Each row is a point on a landscape with many peaks, with its height.
From any point a climber steps to the highest of the 2 points nearest to it. It stops when none of these is higher. Distance is the straight distance between rows; heights are no part of it.
pel height 281: [105 118 133 126 100 122 156 151  81 151 126 111 126 141  99 141 175 117
 160 154 135  75 100 109 141  97 139 104 120  86 138 117 114 141  66 136
 129 135  98  94  82  77 133 138 173 101  58  62 122 183 122 158 148 124]
sog height 453: [ 90 130 156 122 161 137 156 146 158  51 188 120 106 136 121 116  53  81
 125 107 103 133 176 144  90 131 111 151 127 120 149 167  87 142 128 117
 107 159 121 150  92 112  85 129 146 123 130 118 132 134 126 150 111 125]
Kago height 357: [ 74 148 119 123 177 166 134  85 150  82 139 167 115 111 144 110  69 136
  92 150 152 121 180 177 167 132 103 164 162 150 138 151 123 192 110 138
  81 114  98 165 126  75 131 118 133 137 140  81 156 142 104 148 142 200]
zas height 343: [ 89 127 137 120 114  96 145  48 122 103 180 107 114 134 152 154 114 163
  73 121 115 111 161 123 156 102 160 173 126 119 156 111 123 227 130 135
 114 108 165 157 150 171 127 180 132  67  64 154 186 107  93  93 142 107]
Pidov height 494: [111 123 126 148 137 128 153 170 149  84 181 119 130 132 126 114  78 102
 160  64 102 150 169 122  67 133 135 130 116 116 165 165 103 126 140 120
 138 164 150 143 113 159  90 128 121 108 105 130 108 117 159 148 115  86]
Fon height 274: [147  91 129 129 126 147 120 142  95 145  92  88 126 101 147 111 143 128
 142 147 106 135 144 126 165 120 140 137 126 114 120 170  92 111  91 148
 133 136  65 121 123  88 130 115  97 108 142 152  62 163 182 106 118 134]
Sivop height 66: [114  85 101 115 127 131  98 147 128 133  97 154 132 114 147 116 154 148
 123 130 157 120 105 122 132 152 106 117 109 146 131  84 154 131 154 138
 143 171 176 122 154 139 158 137 151  90 148 138 192 127 115 151 118 115]
galo height 131: [ 80 111 131 114 133 130 132 115 160 138 120 132  93 183  67 167 137 146
 146 132  82 109 127 127  83 116  78 100  83 125 105 133 156  65 106 132
 165 126  99 103 111 145 114 109 198 145 175 120 193 102  93 118 117 131]
zez height 473: [104 114 128 136  86 110 151 137 135 114 171 130  89 143 103 167 108 151
  96  91 112 127 166 101 116 135 109 128 110 120 159 113 152 133 123  99
 161 142 198 110 124 149 112 146 167  86  61 135 202  99  90 133 138  94]
Tov height 317: [ 94 132 110 155 146 168 132 133 118 140 141 172 127  92 110 130  85  94
 171  93 134 142 188 131  90  82 130 176 153 119  91 139 128 167 113 130
 113 128 129 107 139 117 122 166 105 105  91 118  73 125 135 178 144 140]
Nav height 387: [121  33 187 150 136 143 105 142  84 121 139  64 108 163 171 146 128 164
 111 142 141  98  95 103 162 146 155 165 141 107 152 158 122 134 148 135
 153 134 113 163 145  99 158 134 130  58  90 137 163 141 146 116 126  96]
mez height 262: [192 153  75 136  85  83 174 164 109  86 150 103 114 110 130 155 118 185
  82  88 129 160 140 109 182 136 171 131 127 141 135 128 134 149 165 124
 119  87 161 142 130 164 129 116  75 126  57 133 130 114 123  85 144 107]
vekek height 372: [133 104  82 134 141  80 121 113  76 122  67 158 144 150 135 118 140 166
 104 135 170 139 141 104 181 139 113 100 103 139 135 106 162 124 185  81
 126 106 138 173 124 134 131  88 150 193 122  89 167 152 115 118 146 153]
ziv height 433: [192 154 175 116 109  63 125 129 136 128 137  76 137 126 142  94 118 140
 140  96 114 150 127 156  90 140 185 105 128 141 116 148 140 115 167 124
 125  77 138 161 173 185 133 131  87 161 154 173  92  97 148  77  97 125]
Zoluf height 245: [106  91 205 132 154 145  88 141 169 139 140  99  62 162 148 137  81 132
 122 172 139 116 145 156  98 145 114 130 152 129  87 153 122  67 132 128
 168 120  94 120 188 104 126 148 149 107 179 113 140 120  87  89 106 128]
pined height 77: [117 115 125 118 159 168  71  93 141 180 107  78 125  96 179 145 147 149
 123 177 109 163  98 168 153 130  85 170 126 118  58 121 120  93 116 169
 120 102  83 118 166 136 154 137 113 113 203 179 121 107 144  53 145 127]
mep height 437: [ 90 163  97 125 141  91 126 118 122 122 101 176 142 140  99 124 138 139
 102 138 179 137 138 120 140 149 105 101 104 149 127 101 170 154 154  81
 116 112 152 150 118 172 132 122 173 187 148  86 202 153  83 141 143 159]
dap height 344: [ 94 145 108 187 145 118 157 137 195 112 146 142  83  98 100 141  89 159
 122 126 132 147 165 133 115 155  80 136 107 157 105 154 103  94 129 102
 152 137 130 109 140 182 134 120 162 126 147  78 198 100 108  91 115 150]
Vemaz height 411: [144 149 131 142 108 103 169 120 137 113 146 128  87 155 105 136  92 128
 117  97 156  95 166 128 117 112 150 142 135 107 151 129 153 123 119 103
 145 110 191 121 137 131 122 155 142  95  44  77 150  86  73 120 146 100]
tav height 574: [136 146 142  72 109  42 116 138 134  88 102 120 100 177 111 106 129 153
 107 134 172 122 176 155 154 112 141  59 124 129 165 174 144 124 126 131
 123 124 139 142 136 124 116 105 120 173 152  73 151 160  79 122 110 170]
dipib height 535: [149 112 139 143 157 152 132  84 176 161 102 146 126 147 170  89 116 117
 160 159 154  90 136 129  85 167 131 144 153 166 138 149 100  95 160 143
 120 123  73 155 149  95 105 110 134 171 172  93 131 114 135 130  86 176]
gufe height 579: [112 113 155 155 134 140 131  89 112 172 137 164 179 170 147 123 138 116
 162 149 171  85  88  93  87 126 122 144 117  98 145  93 157 145 159  86
 140 135 158 150 103 134 121 134 191 137  66  82 148 145 108 159 140 108]
kagab height 426: [ 83 104 131 129 131 133 177 120 103 126 171  78 127 119  84 169 109 112
 104 108  50  83 138 125 118  86 129 188  88  89 125 133  80 170  91 150
 107 144 109 119  95  94 114 153 147  84  64 144 110  96 119 136 138 119]
Tizil height 119: [152 122 130 106 129 152  81 155 122 159 105 104 108 106 145 149 135 131
 122 137 102 205 108 139 121 146  86 128 131 153  50 106 150  85 131 119
 182  96 127 107 153 147 155 127 100 140 192 190  91 108 150  76 139 108]
zeza height 429: [151 115 125 117 140  81 118  76 100 132  94 135 165 159 162  92 152 158
 124 144 176  73 111 142 155 128 188 135 114 124 165 119 137 179 182 166
 111 147 138 163 179 112 146 129 125 122 102 118 172 100 117 127 114 151]
vepa height 210: [202 101  90 116  88 143 147 191 147 130  93 119  75 119 112 162 156 171
 111 122 127 143 106 119 150 152 111  97 123 151 121 104 161  78 127 115
 201 126 154  66 137 112 147 135 104  96 117 136 122  80 114 133 131  82]
kep height 536: [102 146 108 199 125 191 118 120 184 175 150 145 105  88 116  78 139  88
 184 175 176 140 139 101 130 136 102 108 144 127 151 168  70  61 117 155
 100 142  80 124 115 167 133 105 120 160 172  75 109 176 174 109 102 136]
gid height 310: [ 66 111 171 137 147 118  90 131 151 141 140 144  74 120 128 116 113 128
 145 152 178 137 172 117 114  92 117 108 157 140 105 143 142  90 111 109
 188 118 142 103 169 155 125 167 154  97 162  89 149 171 103 126 101 126]
Ruz height 368: [ 78 120 105 106 108 144 158 139 116 120 181  85 120 103  79 182 153 125
 118 106  55 120 154 148 147  55 135 156 114 102 115 127  99 165  37 157
 131 149 109  74  97 107 130 172 130  61  96 156 109 107 127 132 144 124]
Seko height 200: [232 165 117  89  99 149 136 157 166  63 158 123 112  92 165 125 108 141
  66 121 138 150  69 159 180 171 147 119 169 142 178 120 138 160  96 117
 109 112 170 135 108  76 146 117  80 103  81 125 123  94 125 122 140  91]
dasu height 290: [122 126 152  72 127 100 129 136  77  94 142  83 144 155 102 173 125 123
  76  78  44 173 117 109 137  92 129 121 118 144 124 106 147 161 133 114
 120 107 155 173  86 124 101 106 102 171 125 215  99 134 140 121 158  99]
Sud height 287: [124 171 139 102 104 160 133 124 177 127 136 172  91 145 101 124 136  88
 144 164 145 130 131 109 150  73 106  99 162 118 162 145 128  91  47 111
 100 128 119  95  73  48 104 134 123 144 102  51  95 145 101 166 122 127]
bubo height 175: [179 176 112  75 116 134 148 160 183  81 139 164 128  84 139 111 129 100
  99 117 147 132 108 166 135 155 133 100 161 157 154 104 154 167  98 115
 127 153 197 103 118  91 135 128 115 113 130 118 118  98  98 158 123 114]
lino height 228: [145 175  50  95 119 157 125  84 148 117 136 167 192  81 133 121 160 122
 124 150 108 123  81 150 156 134  95 120 109 149 165 111 119 172  91 145
  66 157 121 129  76 112 139 101 127 144 129 116 124 139 167 151 149 141]
guta height 151: [149 178 124  63 135 122 125 146 167 112 101 175 151 126 124  98 122 112
 114 117 144 133 125 186 111 128 122 103 163 166 121 103 146 176 133 152
 108 133 160 105 153  99 133 133 103 143 179 143 113  94  87 152 136 160]
fen height 233: [143 131 123 136 152 123 155 143 137 166  99 135 170 124 118 105 138 103
 185  90  95 162 145 139  58 151 140 149 102 147  82 139 141 110 159 162
 154 149 107  96 157 127 116 131 113 122 161 172  73  95 180 152  95 144]
liga height 199: [139 144  56  95 108 121 162  95 128 122 120 143 189 107  91 144 165 140
 138 125  74 102 106 155 151 122 113 127  88 118 144 130 107 160  94 193
 105 165 106  91 115 125 138 112 133 117 133 126 140 105 151 146 116 161]
toret height 191: [126 133 111 183 122 193 117 149 107 226  60 118  95  96 136 134 152 122
 156 157 142 139 114  86 146  90  70 139 145 105  61 113 113  74  80 118
 136  98  61  86 119 114 139 116 126 158 150 120  92 147 133 110 182 131]
voz height 614: [142 114 139 155 131 157 125  99 160 171 121 118  93 119 178  74 116  93
 165 179 193 114 141 128 136 143 127 122 158 133 170 164  64  66 148 159
 110 128  78 139 148 126 135 117 124 134 155  79 102 164 167 113  85 138]
zuvuf height 406: [105 173  62 174 123 171 142 124 132 151 135 174 139  95  61 139 155 100
 187 138 121 140 153  89 131  79 103 122 122 101 120 155 108 115  75 140
 107 135  87 100  82 107 121 122 112 144 123  71  94 192 152 171 159 160]
Lem height 466: [149 122 118 133 138 129 148  68 157 141  95 144 151 127 171  91 126 134
 138 163 176  66 112 171 150 169 175 151 147 140 153 136 116 140 157 171
 100 134 110 139 159  80 147 134 145 125 104  80 144  90 113 120 109 159]
vad height 134: [ 98 152  62  66 109 125 116 105 162 107 148 131 158  73  78 151 158 128
 114 116  54 192 122 173 123 115  85  71 104 152 119 127 134 133  85 141
 128 129 129 108 115 184 133 101 115 162 223 168 111 138 163 101 128 133]
Mufu height 49: [100  91 142 132 166 130  74  86 107 132 130  81 147 100 191 124 131 157
 121 142 114 160 127 165 150 131 139 174 116 134  90 137 103 144 170 159
 120 121 102 155 187 149 158 135 118  99 156 176 127 108 154  87 127 145]
Zoket height 443: [153  70 158 124 131 120 120 120  67 134  98  67 130 161 154 172 169 172
 101 164 120  86  65 134 190 130 151 167 122 101 122  91 127 144 136 149
 134 123 104 142 145  76 170 127 140  90  67 158 149 116 127  93 147 116]
devi height 282: [141 115 129  75  85 137 100 194 132 102 138 131 121 122  99 156 158 114
 119 122 126 150 122 127 126  50 129  93 171 110 134 128 150 146  68 119
 144 142 159  85 102 109 114 157  81  85 112 139  78 147 131 185 137  89]
Zudu height 527: [102 123 142 187 160 212 158 111 114 167 140 137 116 143 113 160  87 101
 150 128  85  90 100 115  80 145  93 197 120 115  77 104 106 110 119 109
 138 145 115 104 129  71 119 155 152 121  82 124 117  56 110 154 148 124]
rin height 170: [ 86 129  51  76 118 124 135 103 157  91 134 155 148 100  81 164 175 130
 118 109  47 138 126 148 135 117  86 101  93 136 136 110 133 142  70 171
 128 166 125  86 126 138 138 116 132 104 184 171 184 125 137 149 117 136]
Rilo height 379: [178 140 162 122 127 102 109  91 150 175 125  57 123 123 190  94 129 124
 134 148 143 157 124 158 115 138 169 117 140 132  92 155 115  69 164 132
 123  72  86 158 158 195 137 114  97 163 175 159  71 139 178  63  90 123]
genam height 302: [152 172 119 145 133 191 143 102 168 161 125 140 104 146 168 119  97  76
 138 146 130 151 130 110 128 123 104 128 178 144 118 146  89  76  98  78
  70  85  70 124  97  73  99  93 103 217 166 127  61 128 147 117 149 157]
ded height 645: [141 124 142 176 136 162 172 123 103 182 109 115 100 112 108 187 118 131
 122 145  88  82 101 111 109 133 110 190 116 117  59  95 113 104 118 115
 133  95  97 104 124  67 131 144 134 148  80 146  88  54 102 120 156 131]
Kek height 89: [ 80  80 161 115 155 108  39 119  57 154  78 156 166 160 128  99 186 131
 145 142 123 113 113 135 156  97 159 109 108 126  83  96 181 149 151 161
 150 154 101 112 147 108 141 117 124 126 186 188 139 154 135 149 131 161]
borok height 467: [127 127 148 180 135 154 110 109 125 204  79 175 117 142 133 123 140 133
 162 178 216  88 103  85 112 119  92 123 156 121 108  92 170  90 135  84
 150 109 130 124 135 124 143 145 166 145 103  56 141 152  89 139 143 131]
Pafa height 422: [139 130  86 175 140 119 150 126 168 154 103 132  92 101 135 127  97 159
 153 132 130 137 154 127 119 171 105 123 109 163  80 135 124  72 163 132
 174  99 114 114 159 189 159 125 145 161 150 101 148 108 124  73 132 141]
bivu height 232: [142 110 140 140 115 153 114 189  92 194 107  66  84 104 146 131 175 122
 144 160 121 138 129  98 165  92 120 101 134 110 106 140  75  88  70 126
 135 105  51  92 114 105 134 133 120 116 142 147  65 170 174  80 158 111]
Zites height 85: [114 116  97 106 125 104 109 176  99  91 117 150 156 128 121 133 158 138
  85  88 140 137 100 125 145 192 133 111 115 153 141  65 157 176 159 117
 120 191 218 141 150 161 126 146 137 103 159 206 208 132  99 153 128  99]
Sed height 544: [100  89 145 147 101 106 139 209 104  63 172 116  90 135 123 127 111 143
 101  76 129 134 167  99  98 132 138 126 133 126 172 151 120 133 139 118
 164 178 182 114 121 138 109 133 130  51  84 149 167 145 132 173 116  67]
lipeg height 276: [120 149 129 165 132 133 150 164  82 184 116 143 153 108 114 110 136  69
 209  97 103 150 154 103  82  82 152 154 131 113  66 130 128 126 110 155
 112 123  95  92 138 109 123 145  92 108 120 149  28 126 150 175 132 145]
vini height 243: [130 165 120 182 139 180 122 113 145 194  96 142  95 123 122 141 120  99
 163 143 114 156 134  84 103 116  68 132 145 122  75 130 112  56 110  92
 114  95  71 108 113 117 121 118 112 194 158 106  88 127 128 112 151 147]
Suzu height 29: [ 55  65 173 132 151 110  72  95  88 110 137 112 149 137 157 109 138 161
 130 120 111 109 149 146 147 121 175 172 110 126 104 117 124 177 180 184
 148 158 126 152 210 129 140 143 137  69 148 209 186 105 128 123 107 146]
fotez height 238: [103 168 129 104 142 155 113  93 167 139 116 206 117 150 116 121 127  85
 119 153 176 121 113 122 125 101  95 105 172 138 158 125 165 135  85 106
  94 125 140 150  83  46 117 115 162 169 127  40 134 154  90 175 141 153]
pezas height 162: [136 166 115  99 121 107 101 121 117 109 123 166 171  91 145  88 119 106
 146  95 137 170 135 145 127 110 157  98 157 159 107 122 139 185 139 139
 107 126 160 127 141 150 145 132  75 160 149 160  75 153 150 154 139 148]
fabeg height 149: [138 127  93 120 114 128 106 149 116 186  72 173 155 104  89  88 194  98
 187 132 135 145 125 120 131 113 132  69  99 130 120 115 141  92 133 189
 150 137  96 102 132 158 136 109 114 134 204 120  94 162 154 167 103 162]
diz height 356: [ 68 180 106 161 160 129 138 106 172 114 140 190 115 112  81 141  93 135
  99 143 167 142 148 121 111 152  75 131 121 139 107 119 133 132 135  76
 105 120 138 139 115 198 129 110 170 194 161  67 194 144  94 126 129 178]
sil height 388: [125 127 109 112 112  95 151  48 106 130 130 111 158 147 159 147 138 172
 102 134 110  80 121 131 171 116 167 176 100 120 146 128 122 191 152 182
 107 124 136 142 167 147 147 144 147  90  66 131 186  75  93  79 113 142]
lupof height 303: [101 123 155 135 119  93 106  90 125  76 173 115  98 111 159 141  94 168
  64 151 177 136 129 150 176 131 131 162 161 120 157 133 126 203 135 106
 120  93 154 169 142 173 141 161 153  82 104 115 194 154 104  79 147 105]
kad height 397: [ 99 144 177 112 123 112 128 168 117  73 181 131  93 134  78 185  94 125
  45 106 141 152 170 102 120 125 114 140 137 107 142  93 159 177 120  50
 140 134 211 140 104 166  99 146 147 109 106 163 174 132  65 146 147 108]
Devam height 147: [211 126 186 134 108  97 164 124 142  97 141  96 140 190 168 120 108 134
 119  99 108 104  86 131  89 189 166 127 123 119 179 133 134  96 186 113
 125 120 149 170 123 125  95 106 136 147 105 154 149  81 124 121  97  88]
rup height 355: [132 169 117 147 122 142 137 138 159 133 156 166 119 107 107 125  93 118
 146 119 158 116 174 107 111  82 154 130 154 135 118 131 122 165 113 123
 137 116 163  98 138 137 128 173 108 102  84  92  91 121 104 139 139 121]
rizop height 514: [ 90 158 144 103 136  52 128 123 115 101 101 176 102 161  99 109 120 127
 100 126 190 121 204 147 147 127 121  98 128 115 152 141 167 177 126  88
 117 130 156 134 133 131 122 126 153 157 135  78 169 168  62 171 119 184]
vebu height 730: [ 85 125 133 144 146  80 148 106 106 172 130 115 184 140  91 126 162 105
 187 118 102 105 141 134  79  80 142 143  88  94  89 126 128 149 147 187
 122 130  94 110 150 188 131 157 157 108 117 135 137 118 124 112 111 150]
kar height 169: [197 138 166 144 109 143 169 129 170 135 144 118 114 166 148 140 117 134
 137 112 115  97  93 146  84 185 160 123 114 118 177 120 118  80 134 121
 159 143 137 111 126 126 122 125 132 119 115 135 126  83 127 138 103  93]
fasem height 320: [185 159 140 100 126 122 125  72 122 169 102  85 150 135 169 106 149 121
 136 155 126 110 104 154 157 139 158 118 135 131 136 164  84 113  99 137
  84 100  61 133 115 127 134 103  94 172 163 155  55 149 179  82 108 146]
vosup height 538: [ 75 111 189 108 120  83  72 118 120 107 186 106 156 131 138  99 112 109
 124 109 125 148 138 137  86  68 173 123 156 102 135 131 136 161 143 130
 130 124 163 150 145 205 136 182 115  95 138 149 108 171 139 132 130 105]
Das height 366: [185 146 146 152 126 152 153 110 119 152 130 125 113 144 167 143  80  89
  96 152 139 116 133  94 132 117 135 136 167 119 106 153 102  94 109  36
  93  68 104 153  79  91 122 123 110 203  93 126  32 152 150 111 159 123]
danom height 487: [127 153 214 120 112  79  97 135 140  93 184  90 143 138 143 104  90 106
 113 105 131 162 138 156  66  96 182 122 164 110 133 136 123 134 153 106
 102  75 162 183 171 201 127 153 104 128 125 144  75 142 120 107 121 122]
nenog height 515: [174 112 148 113 133 149 160  98  72 148 128  94 136 133 150 196 141 157
 100 137  76  86  72 134 160 142 147 200 126  98 105  87 117 166 130 145
 112 112 131 117 139  54 136 148 126 114  65 171 114  56  98 126 154 115]
duso height 166: [188 160  83 110 102 150 142 171 174 131 132 129 109  74 111 158 122 141
 102 114 108 177 105 145 128 164  99 112 112 171  74  89 154  95 127 130
 201 105 165  81 135 143 147 109 103 137 174 175 104  68 120 101 116 100]
Ruso height 622: [ 61 114 204 133 144  70 106 103 114 152 158  95 180 172 120 114 150 108
 180 127 108  92 152 152  71  81 174 135 108  95 122 129 144 147 175 159
 130 144 141 134 169 187 113 157 169 100 132 157 132 127 117 123 104 125]
taz height 127: [169 108 169 155 129  89 131 157  91  96 121 104 140 176 169 121 104 150
 102 101 132 135 113 109 123 168 156 138 116 127 144 121 144 124 217 101
 130 111 152 192 133 142  88  99 116 155  97 165 168 102 126 118 119 117]
bog height 291: [199 124  54 126  93  93 162 157 117 101 108  99  98 107 113 116 152 183
 111 111 128 145 155 108 200 131 168  78 108 124 164 156 134 105 141 126
 143 106 131 124 125 141 146  98  89 137  94 114 122 136 142  99 145 115]
bepu height 244: [102 116 139  84 124 144 106 165 124  62 167  96 163 128 120 165 103 115
  86  82  62 172  86 135 111 164  89 146 118 146 132  95 126 172 127 128
 111 150 156 150  99 142  88 119 112 122 157 230 146 110 143 137 132  74]
nunab height 348: [ 93  71 148 139 138 150 107 110  93  88 165 105  91 133 183 132  84 175
  84 147 165 125 114 127 187 153 123 172 150 115 162 131 119 167 126 113
 130 137 142 169 133  97 144 123 129  62  86 122 177 159 145 120 146  73]
Gupu height 465: [ 93 156  78 184 145 165 124 116 151 164 131 178 153 105  98 100 139  89
 200 156 163 131 150  98 103 111  89 121 139 116 145 153  99 100 116 154
  99 160  86 125 106 146 123 123 147 131 154  49 130 198 172 175 118 166]
pul height 256: [104 117  47 133 154 183 124  98 126  97 121 182 169  81 145 126 144 126
 102 135 115 122  81 123 173 165  80 161 129 133 176 120 117 178 108 143
  83 199 133 159  95  66 154  96 141 115 129 125 174 122 174 162 145 142]
gif height 185: [102  90 147 113 120 136 112 134 173 122 114  78  82 167 106 164 136 160
 126 148  87 136 114 129 110 162 100 107  97 135 104 168 127  33 123 142
 181 139 106 104 148 139 139 123 165 116 173 121 176 104 118  83 110 105]
lega height 189: [141 122 139  95 148 147  94 161 106 115 111 103 164  95 165  74 122 105
 129  82 114 193 125 156 103 153 137 122 142 164 122 127 120 137 156 129
 117 138 123 165 135 151 113  99  83 153 195 203  79 147 203 145 118 117]
vom height 104: [145 112 135 146 144  97 123 188  59 104  93 152 166 139 128 108 139 145
  92  85 144 129 118  94 136 167 162 134 122 150 119  83 172 175 201  90
 129 152 195 160 150 130 110 110 124 149 119 198 166 104 120 148 146 119]
Balel height 198: [203 126 159 157 121 123 154 144 161 160 121 132 129 141 142 108 140 139
 175  93 107 116 118 149  62 177 140 118 122 134 130 121 147 102 187 149
 195 149 147  92 174 133 117 139 126 121 149 164  94  37 140 151  80 117]
zes height 338: [100 113 164  95 141  90 114 156  78  83 145 104 102 157  93 153 102 147
  71  96 111 149 157 119 138  85 124 129 126 122 119 103 156 170 134 110
 127 119 165 173 102 111  98 132 119 138 115 174 143 138  86 142 160 136]
Magu height 231: [195 161 123 132  99 129 145 154 147  85 176  99 119 100 154 148 100 136
  81  93 129 153  97 128 129 139 165 150 154 141 138 102 133 152 123 106
 120  78 199 140 137 169 152 152  87 110  72 129 100 109 135  92 147  75]
navuv height 323: [191 102  73 151 134  93 148 128  86 104  76 130 118 157 142  95 136 166
 124 131 136 117 141  89 206 162 166  91 100 132 155 153 125 106 175 122
 138 109 110 159 119 109 138  72 106 167  88 106 129 142 169 107 130 133]
nutul height 225: [119 126 152 157 110 123 155 130 123 169  95  99 111 144 101 111 151 124
 177 159 130  64 117 117 111 135 150 120 109 105 132 150  95  66  72 177
 132 146  82  86 132  95 125 142 167 103 103  75 115 119 123 133 106 146]
Fef height 410: [107 158 131 114 165 128 161 124 145  63 164 140  92 132 107 135  66 106
 117  98 143 140 194 150 149 117 119 146 139 143 163 186 111 162 105 123
  99 130 131 148 102  81  98 114 151 133  94  87 137 137 105 155 123 165]
nimu height 608: [103 138  97 148 140  98 141  86 131 161 130 116 209 146  98 155 168 119
 169 126  90 104  99 118  84 127 123 141  57 117 116 110 126 117 148 156
 127 131 103 123 120 220 136 128 164 153 137 137 157 135 144 103 119 129]
situb height 432: [172 181 189 102 127 127  97 165 197 118 155 146 124 126 166  94  96  88
 114 160 202 143  92 142  95 159 138  78 191 147 149 110 136 100 139  78
 118  99 174 150 118 166 111 124 122 170 167  92 104 152  91 115 108 115]
ruza height 121: [103 111  89 131 136 121  84 110  68 175  66 170 171 115 103 103 211 119
 168 134 126 150 108 103 165  73 144  79  99 118  97 101 147 109 131 146
 136 139 100 110 136 158 145 100 103 158 188 152 105 200 158 134 157 167]
voki height 313: [130 116 110 104 149 141 106 127 135  79  95 157 109 113 160 111 105 157
  86 136 169 122 154 166 199 161 119 139 151 157 127 162 108 153 153 126
 108 154 110 160 151  57 143  92 115 128 179 104 181 141 102 127 129 209]
Ture height 520: [ 50 121 116 178 153 184 147 109 114 154 157 122 158 122 107 163 115  91
 149 122  78  80  96 105  88 127  88 208 104 112 104 101 104 155 104 126
  91 142  96 133  84 111 122 152 182 112  71 118 140  99 140 158 155 119]
Zaru height 382: [115 122 159 167 123 135 125 150 157 155 130 153  73 146 132 116 106 122
 155 173 214 113 142  75 126 119 113 113 157 121 146 160 137  61 126  81
 172 117 128 118 127 122 125 149 156 121 100  54 128 180  97 133 126 103]
sez height 284: [123 119  66 115 150 159 122 136 100  64 110 158 150  71 147  98 124 155
  97 127 134 155 135 162 188 181 109 142 125 161 142 136  91 176 147 137
 108 177 141 167 129  89 138  93 106 129 163 153 165 155 152 138 137 176]
feb height 319: [146 117  81  69  90 143 144 157 125  72 167  96 124  95 100 168 151 133
  93 117  74 144 130 148 170  74 148 112 150 123 161 138 111 168  60 151
 117 143 128  82 102  82 144 146  75  59  95 143  81 117 142 134 143 114]
gubat height 215: [133 100 107 106 133 144 112 168 111  83 123 115 173 115 120 107 129 116
 120  80  85 167  96 131 112 190 115 133 106 154 152 127 126 139 152 120
 119 179 141 160  93 123 104 105 118 137 169 202 143 130 209 160 108  82]
Dunem height 491: [153 140 174 172 126 113 151 136 110 141 159 142 181 186 147 126 110  85
 174 119 153  84 100  81  81 131 148 132 126  92 150 130 143 117 136  78
  99 118 140 148  56 148  90 128 141 167  57  79  94 174 153 157 127  80]
Zur height 505: [146 114  87 176 141 117 161 112 129 164  97 136 165 108 131 116 132 154
 157 128 122 133 124 117 113 177 130 133  63 155 113 130 131 113 204 155
 144 134 122 144 152 214 145 101 140 161 136 150 161 103 164  78 102 116]
Kiguv height 434: [183 150 161 154 119 112 146 113 108 152 135 110 167 162 159 120 108  98
 149 136 136 113 111  98 116 114 160 128 140 105 135 120 131 117 129  89
 100  81 126 159  75 171 125 140 117 178  76 121  62 159 158 103 142 106]
Ridil height 95: [ 81 160 101  83 130 167 101  89 160 137 157 122 151 116 102 145 142 116
 142 146  47 182 121 163 112 106  72 107 103 127 113 158 125 101  81 160
 106 117  68 120  91 134 127 102 115 164 195 136  97 139 155  99 128 148]
Bik height 510: [164 157 180  83 119  90 125 152 172 108 132 129  93 177 153  94 117 124
 111 147 202 104 150 159 110 151 147  67 155 121 178 145 131  74 141 110
 123 103 138 143 130 121 102 110 139 157 161  61 133 154  92 123  93 139]
Rez height 342: [ 87 126 124 132 117 132 143 136 122 144 127 154 102 156  53 153 134 104
 166 134 113 116 153  96 121  76 107 106 134  93 149 157 141  97  66 107
 136 140  94  92  73  93 106 143 135 127  93  41 107 178 110 191 140 140]
napal height 181: [178 152 105 154 110 131 153 123 126 194  87 150 142 101 112  95 186 116
 195 176 160  91 118 120 129 138 136  96 112 137 141 126 113  94 109 192
 158 138  92  79 138 141 155 133 128 125 151  88  97 131 134 138  89 161]
bod height 47: [ 85  63 152  96 133 110  94 117 113 112 109 125 121 141 144 125 157 160
 126 111 112  97 143 134 123 126 135 138 114 136 121 108 135 162 138 149
 166 165 152 108 185 113 137 145 153  70 147 172 202 105  90 146 114 128]
vuge height 248: [169  83 135  84  86 140  99 203 105 126 103 128 106 146 112 159 173 152
 108 133 145 140  91 117 140 107 129  85 163 121 131 105 194 107 119  98
 174 121 162  86 116  85 134 142  95 102 116 148 102 131 110 165 152  78]

Where does a climber stop that starts at each point below?
vad | Sed
Ridil | Sed
guta | mep
bivu | vebu
toret | gufe
voki | Sed
zas | voz
gif | gufe
feb | ded
lupof | ded
Suzu | ded
galo | vebu

Call two points neighbours if one is among the 2 nearest of the other. Go from one point of each pair to the other, from neighbour to neighbour, staying as high as possible. Name the lowest point that can't be avoided.
zez and vebu | guta
gufe and mep | toret
voz and ded | lupof
